Each row is a point on a landscape with many valleys, with its height.
A ball rolls from a point to the lowest of its 2 nearest points, and stops where none of them is lower. Distance is the straight distance between rows; heights are no part of it.
q_998 h=607: 132, 140, 92, 167, 142, 132, 107, 126, 142, 134, 110, 118, 142, 112, 118, 204, 133, 139, 141, 145, 158
q_862 h=307: 120, 133, 171, 114, 117, 141, 115, 156, 143, 132, 127, 110, 161, 108, 131, 162, 159, 109, 150, 140, 164
q_210 h=562: 119, 141, 146, 121, 94, 129, 102, 139, 105, 91, 147, 123, 136, 155, 161, 100, 128, 141, 129, 108, 119
q_294 h=722: 100, 162, 169, 116, 66, 117, 117, 153, 126, 78, 184, 115, 165, 150, 150, 97, 132, 122, 140, 88, 86
q_741 h=606: 171, 113, 86, 128, 150, 120, 165, 115, 110, 129, 100, 167, 153, 150, 132, 125, 133, 142, 86, 125, 70
q_712 h=480: 139, 116, 180, 132, 135, 140, 125, 154, 140, 118, 113, 153, 108, 129, 138, 110, 135, 119, 121, 110, 150
q_756 h=129: 129, 117, 148, 113, 144, 150, 181, 152, 137, 174, 123, 99, 119, 82, 113, 130, 131, 97, 130, 150, 119
q_794 h=215: 118, 135, 105, 86, 133, 129, 111, 130, 147, 135, 110, 75, 173, 102, 124, 149, 146, 112, 135, 141, 96
q_757 h=253: 134, 110, 82, 107, 135, 103, 124, 70, 91, 145, 118, 161, 114, 142, 118, 105, 117, 147, 143, 149, 123
q_597 h=536: 148, 157, 164, 192, 151, 119, 107, 128, 157, 130, 166, 113, 41, 137, 124, 125, 103, 111, 120, 85, 171
q_224 h=875: 143, 119, 74, 131, 107, 123, 107, 123, 119, 81, 110, 167, 149, 194, 164, 138, 147, 152, 117, 136, 124
q_812 h=714: 118, 133, 120, 133, 99, 166, 101, 120, 138, 156, 130, 117, 110, 138, 127, 180, 132, 122, 148, 152, 167
q_939 h=561: 119, 164, 49, 184, 156, 92, 156, 68, 123, 151, 98, 149, 143, 103, 100, 183, 130, 147, 134, 129, 142
q_7 h=433: 143, 124, 68, 116, 152, 110, 173, 83, 121, 162, 83, 152, 173, 114, 102, 147, 136, 146, 120, 159, 94
q_761 h=205: 105, 113, 149, 114, 131, 152, 114, 133, 136, 163, 113, 103, 138, 96, 116, 155, 135, 125, 151, 149, 157
q_141 h=474: 159, 121, 81, 112, 122, 141, 157, 117, 129, 128, 106, 139, 173, 141, 113, 141, 156, 123, 101, 139, 64
q_858 h=415: 122, 135, 73, 145, 141, 104, 110, 101, 92, 118, 111, 130, 164, 120, 119, 142, 113, 156, 135, 137, 113
q_587 h=522: 150, 80, 120, 94, 143, 143, 151, 109, 134, 164, 73, 153, 156, 132, 96, 120, 146, 161, 105, 163, 113
q_436 h=389: 142, 90, 103, 95, 134, 124, 144, 97, 152, 178, 48, 151, 173, 106, 92, 147, 146, 159, 125, 172, 130
q_534 h=832: 140, 88, 100, 100, 113, 132, 105, 123, 129, 114, 107, 147, 148, 181, 151, 114, 132, 159, 125, 149, 139
q_40 h=258: 125, 135, 98, 95, 151, 118, 158, 122, 109, 142, 139, 116, 149, 104, 109, 97, 114, 118, 112, 138, 79
q_440 h=441: 134, 121, 161, 179, 142, 114, 87, 149, 139, 123, 123, 130, 77, 141, 157, 121, 122, 135, 120, 108, 194
q_975 h=686: 89, 153, 167, 107, 44, 113, 124, 143, 130, 79, 182, 121, 147, 147, 127, 108, 124, 112, 164, 120, 121
q_381 h=332: 138, 121, 58, 129, 158, 85, 150, 72, 94, 164, 98, 173, 133, 135, 116, 129, 124, 141, 124, 156, 108
q_931 h=240: 121, 143, 129, 136, 153, 134, 150, 129, 120, 167, 144, 83, 120, 75, 120, 128, 124, 116, 125, 142, 121
q_281 h=580: 165, 155, 147, 170, 150, 119, 129, 138, 152, 114, 159, 123, 49, 169, 151, 122, 118, 95, 116, 73, 160
q_942 h=282: 140, 101, 140, 104, 137, 163, 181, 137, 142, 181, 112, 144, 109, 117, 119, 144, 139, 108, 113, 139, 113
q_293 h=613: 114, 126, 167, 119, 67, 119, 118, 146, 134, 69, 151, 146, 122, 188, 161, 79, 132, 137, 131, 96, 125
q_69 h=532: 128, 85, 149, 101, 157, 128, 145, 126, 134, 134, 87, 145, 149, 116, 103, 87, 141, 157, 110, 149, 119
q_67 h=482: 113, 151, 182, 120, 128, 157, 164, 172, 154, 138, 152, 105, 131, 99, 114, 104, 143, 87, 129, 129, 129
q_545 h=448: 140, 100, 154, 86, 140, 131, 142, 139, 126, 119, 109, 152, 106, 150, 148, 102, 132, 126, 102, 111, 122
q_552 h=81: 110, 118, 101, 112, 144, 110, 117, 90, 100, 181, 106, 126, 113, 89, 104, 112, 105, 154, 173, 157, 166
q_723 h=98: 126, 118, 108, 110, 153, 130, 131, 137, 160, 148, 95, 93, 166, 81, 116, 178, 156, 114, 136, 158, 114
q_506 h=381: 149, 91, 135, 127, 138, 111, 123, 130, 131, 115, 104, 173, 104, 160, 149, 88, 105, 149, 92, 104, 120
q_389 h=462: 129, 133, 107, 187, 133, 115, 88, 123, 110, 100, 137, 130, 132, 150, 158, 152, 135, 143, 110, 108, 146
q_90 h=391: 107, 156, 185, 150, 140, 136, 144, 163, 136, 148, 155, 65, 147, 83, 107, 138, 139, 98, 138, 129, 135
q_232 h=379: 137, 122, 125, 178, 149, 118, 104, 135, 129, 123, 110, 149, 101, 138, 152, 150, 122, 145, 107, 116, 170
q_493 h=547: 98, 136, 134, 138, 119, 115, 81, 132, 119, 96, 142, 96, 142, 115, 135, 145, 122, 138, 149, 120, 144
q_970 h=352: 106, 136, 117, 67, 83, 145, 121, 130, 130, 103, 169, 101, 133, 120, 107, 104, 100, 122, 144, 148, 119
q_799 h=161: 118, 107, 96, 135, 136, 102, 102, 90, 101, 140, 119, 143, 109, 110, 122, 111, 101, 153, 151, 143, 160
q_313 h=788: 137, 106, 98, 118, 112, 156, 107, 127, 131, 113, 113, 140, 151, 145, 144, 154, 149, 144, 134, 151, 143
q_282 h=572: 120, 146, 113, 145, 128, 130, 80, 122, 138, 117, 141, 85, 145, 116, 128, 177, 132, 128, 158, 147, 138
q_900 h=260: 97, 134, 134, 89, 104, 140, 131, 123, 115, 118, 164, 132, 116, 111, 121, 79, 102, 135, 136, 127, 117
q_967 h=684: 131, 131, 121, 129, 135, 120, 112, 132, 105, 109, 120, 98, 191, 129, 156, 128, 140, 140, 114, 121, 55
q_610 h=400: 123, 116, 172, 132, 100, 144, 111, 158, 134, 106, 143, 123, 157, 147, 145, 162, 172, 98, 149, 118, 156
q_298 h=401: 152, 131, 171, 146, 117, 131, 128, 156, 143, 104, 148, 147, 102, 155, 160, 127, 140, 102, 118, 91, 146
q_321 h=745: 143, 118, 109, 114, 91, 171, 100, 129, 148, 112, 123, 125, 139, 158, 136, 204, 147, 119, 144, 161, 152
q_258 h=639: 128, 136, 143, 149, 154, 119, 121, 146, 112, 117, 143, 112, 149, 106, 144, 119, 135, 126, 119, 101, 78
q_109 h=302: 153, 101, 117, 149, 156, 101, 122, 122, 121, 135, 111, 163, 92, 137, 148, 116, 111, 149, 113, 105, 153
q_482 h=708: 166, 97, 125, 122, 148, 145, 157, 118, 120, 133, 93, 148, 145, 170, 112, 102, 145, 133, 76, 140, 82
q_160 h=55: 149, 99, 144, 99, 135, 143, 146, 155, 142, 118, 105, 105, 193, 141, 130, 136, 158, 106, 103, 132, 87
q_963 h=231: 116, 109, 132, 138, 134, 112, 109, 119, 108, 132, 133, 133, 79, 115, 136, 102, 98, 148, 131, 123, 163
q_833 h=476: 115, 132, 154, 164, 104, 136, 74, 137, 141, 106, 139, 107, 151, 148, 146, 180, 162, 126, 160, 125, 168
q_120 h=600: 144, 153, 64, 185, 150, 100, 130, 88, 110, 134, 111, 159, 125, 129, 121, 164, 126, 151, 123, 128, 131
q_826 h=313: 135, 119, 150, 79, 105, 177, 164, 140, 143, 162, 124, 160, 100, 136, 108, 119, 122, 110, 131, 137, 139
q_435 h=621: 136, 142, 116, 144, 147, 140, 146, 130, 115, 144, 142, 138, 103, 125, 122, 144, 124, 109, 120, 120, 112
q_177 h=471: 106, 128, 89, 122, 128, 105, 89, 105, 82, 105, 141, 126, 152, 139, 137, 110, 109, 157, 144, 133, 100
q_523 h=581: 148, 164, 112, 172, 155, 119, 133, 127, 104, 122, 168, 127, 77, 147, 134, 120, 112, 114, 114, 99, 109
q_995 h=338: 120, 129, 93, 132, 157, 112, 139, 123, 110, 132, 116, 114, 144, 96, 127, 126, 118, 139, 126, 133, 98
q_849 h=135: 118, 138, 130, 81, 125, 135, 161, 135, 121, 131, 143, 136, 117, 120, 114, 58, 104, 118, 117, 133, 86
q_196 h=514: 133, 145, 62, 154, 149, 77, 184, 70, 126, 159, 94, 144, 177, 94, 102, 164, 129, 136, 124, 149, 118
q_746 h=549: 114, 157, 165, 124, 113, 143, 172, 151, 154, 139, 158, 121, 89, 85, 113, 95, 116, 88, 131, 115, 121
q_718 h=315: 112, 159, 149, 154, 155, 139, 115, 136, 131, 143, 159, 79, 116, 89, 108, 146, 132, 117, 145, 135, 139
q_178 h=125: 119, 123, 167, 87, 79, 164, 143, 146, 139, 141, 120, 149, 89, 151, 126, 91, 110, 131, 134, 135, 167
q_55 h=275: 117, 125, 171, 105, 88, 119, 133, 143, 156, 114, 134, 165, 69, 156, 138, 74, 100, 118, 136, 108, 169
q_50 h=238: 132, 97, 106, 114, 145, 130, 127, 114, 141, 154, 66, 118, 164, 90, 113, 184, 148, 148, 131, 159, 135
q_857 h=308: 146, 101, 182, 105, 135, 145, 159, 167, 143, 123, 121, 134, 168, 149, 123, 109, 165, 109, 95, 115, 99
q_930 h=317: 149, 107, 106, 79, 129, 151, 146, 118, 154, 116, 112, 107, 184, 147, 108, 149, 154, 122, 112, 154, 57
q_303 h=487: 132, 160, 189, 176, 154, 116, 119, 144, 134, 116, 165, 103, 81, 133, 122, 105, 113, 111, 132, 76, 150
q_961 h=314: 106, 147, 118, 87, 104, 144, 115, 128, 136, 115, 147, 80, 150, 112, 119, 139, 128, 109, 167, 152, 119
q_424 h=534: 136, 156, 109, 176, 120, 120, 117, 117, 98, 102, 151, 137, 104, 155, 167, 141, 120, 134, 117, 98, 100
q_962 h=651: 104, 147, 153, 101, 47, 111, 124, 156, 146, 76, 179, 149, 122, 177, 145, 91, 130, 124, 156, 117, 148
q_919 h=602: 127, 137, 143, 134, 132, 112, 107, 127, 102, 96, 138, 132, 131, 116, 146, 97, 108, 146, 119, 98, 117
q_947 h=640: 153, 154, 59, 187, 172, 102, 141, 94, 119, 151, 132, 157, 75, 132, 121, 141, 100, 126, 114, 117, 136
q_496 h=671: 141, 122, 101, 142, 128, 160, 138, 122, 128, 167, 121, 132, 123, 121, 120, 166, 138, 130, 138, 142, 133
q_902 h=101: 95, 126, 134, 122, 131, 136, 110, 114, 118, 169, 133, 103, 116, 91, 113, 127, 105, 145, 156, 151, 178
q_788 h=440: 117, 100, 176, 94, 137, 152, 156, 158, 148, 131, 98, 137, 137, 116, 112, 107, 146, 119, 108, 135, 117
q_874 h=646: 134, 142, 106, 182, 171, 127, 127, 132, 128, 147, 103, 112, 154, 109, 117, 182, 151, 132, 113, 139, 130
q_216 h=364: 95, 144, 161, 116, 82, 126, 129, 147, 138, 112, 172, 118, 95, 103, 119, 97, 97, 118, 152, 127, 140
q_863 h=512: 102, 122, 112, 116, 104, 122, 85, 114, 100, 89, 145, 119, 132, 137, 157, 119, 104, 159, 143, 130, 146
q_509 h=333: 129, 123, 193, 123, 104, 109, 122, 148, 150, 106, 146, 157, 94, 170, 155, 92, 129, 108, 111, 83, 163
q_971 h=434: 101, 156, 184, 147, 126, 116, 115, 151, 136, 113, 172, 100, 89, 99, 114, 93, 100, 115, 145, 100, 141
q_576 h=616: 157, 145, 147, 141, 148, 136, 150, 133, 140, 128, 165, 141, 61, 141, 132, 112, 111, 92, 116, 94, 122

For each start below, name the point where the ball stops.
q_874: q_849
q_120: q_552
q_534: q_109
q_281: q_849
q_224: q_109

Call two points neighbours if one is among the 2 nearest of the other. Go from one point of each pair to the other, from neighbour to neighbour, staying as low as possible. Name the highest point that can't be avoided.
q_109 / q_178: q_712
q_756 / q_178: q_826
q_849 / q_160: q_69
q_849 / q_723: q_970
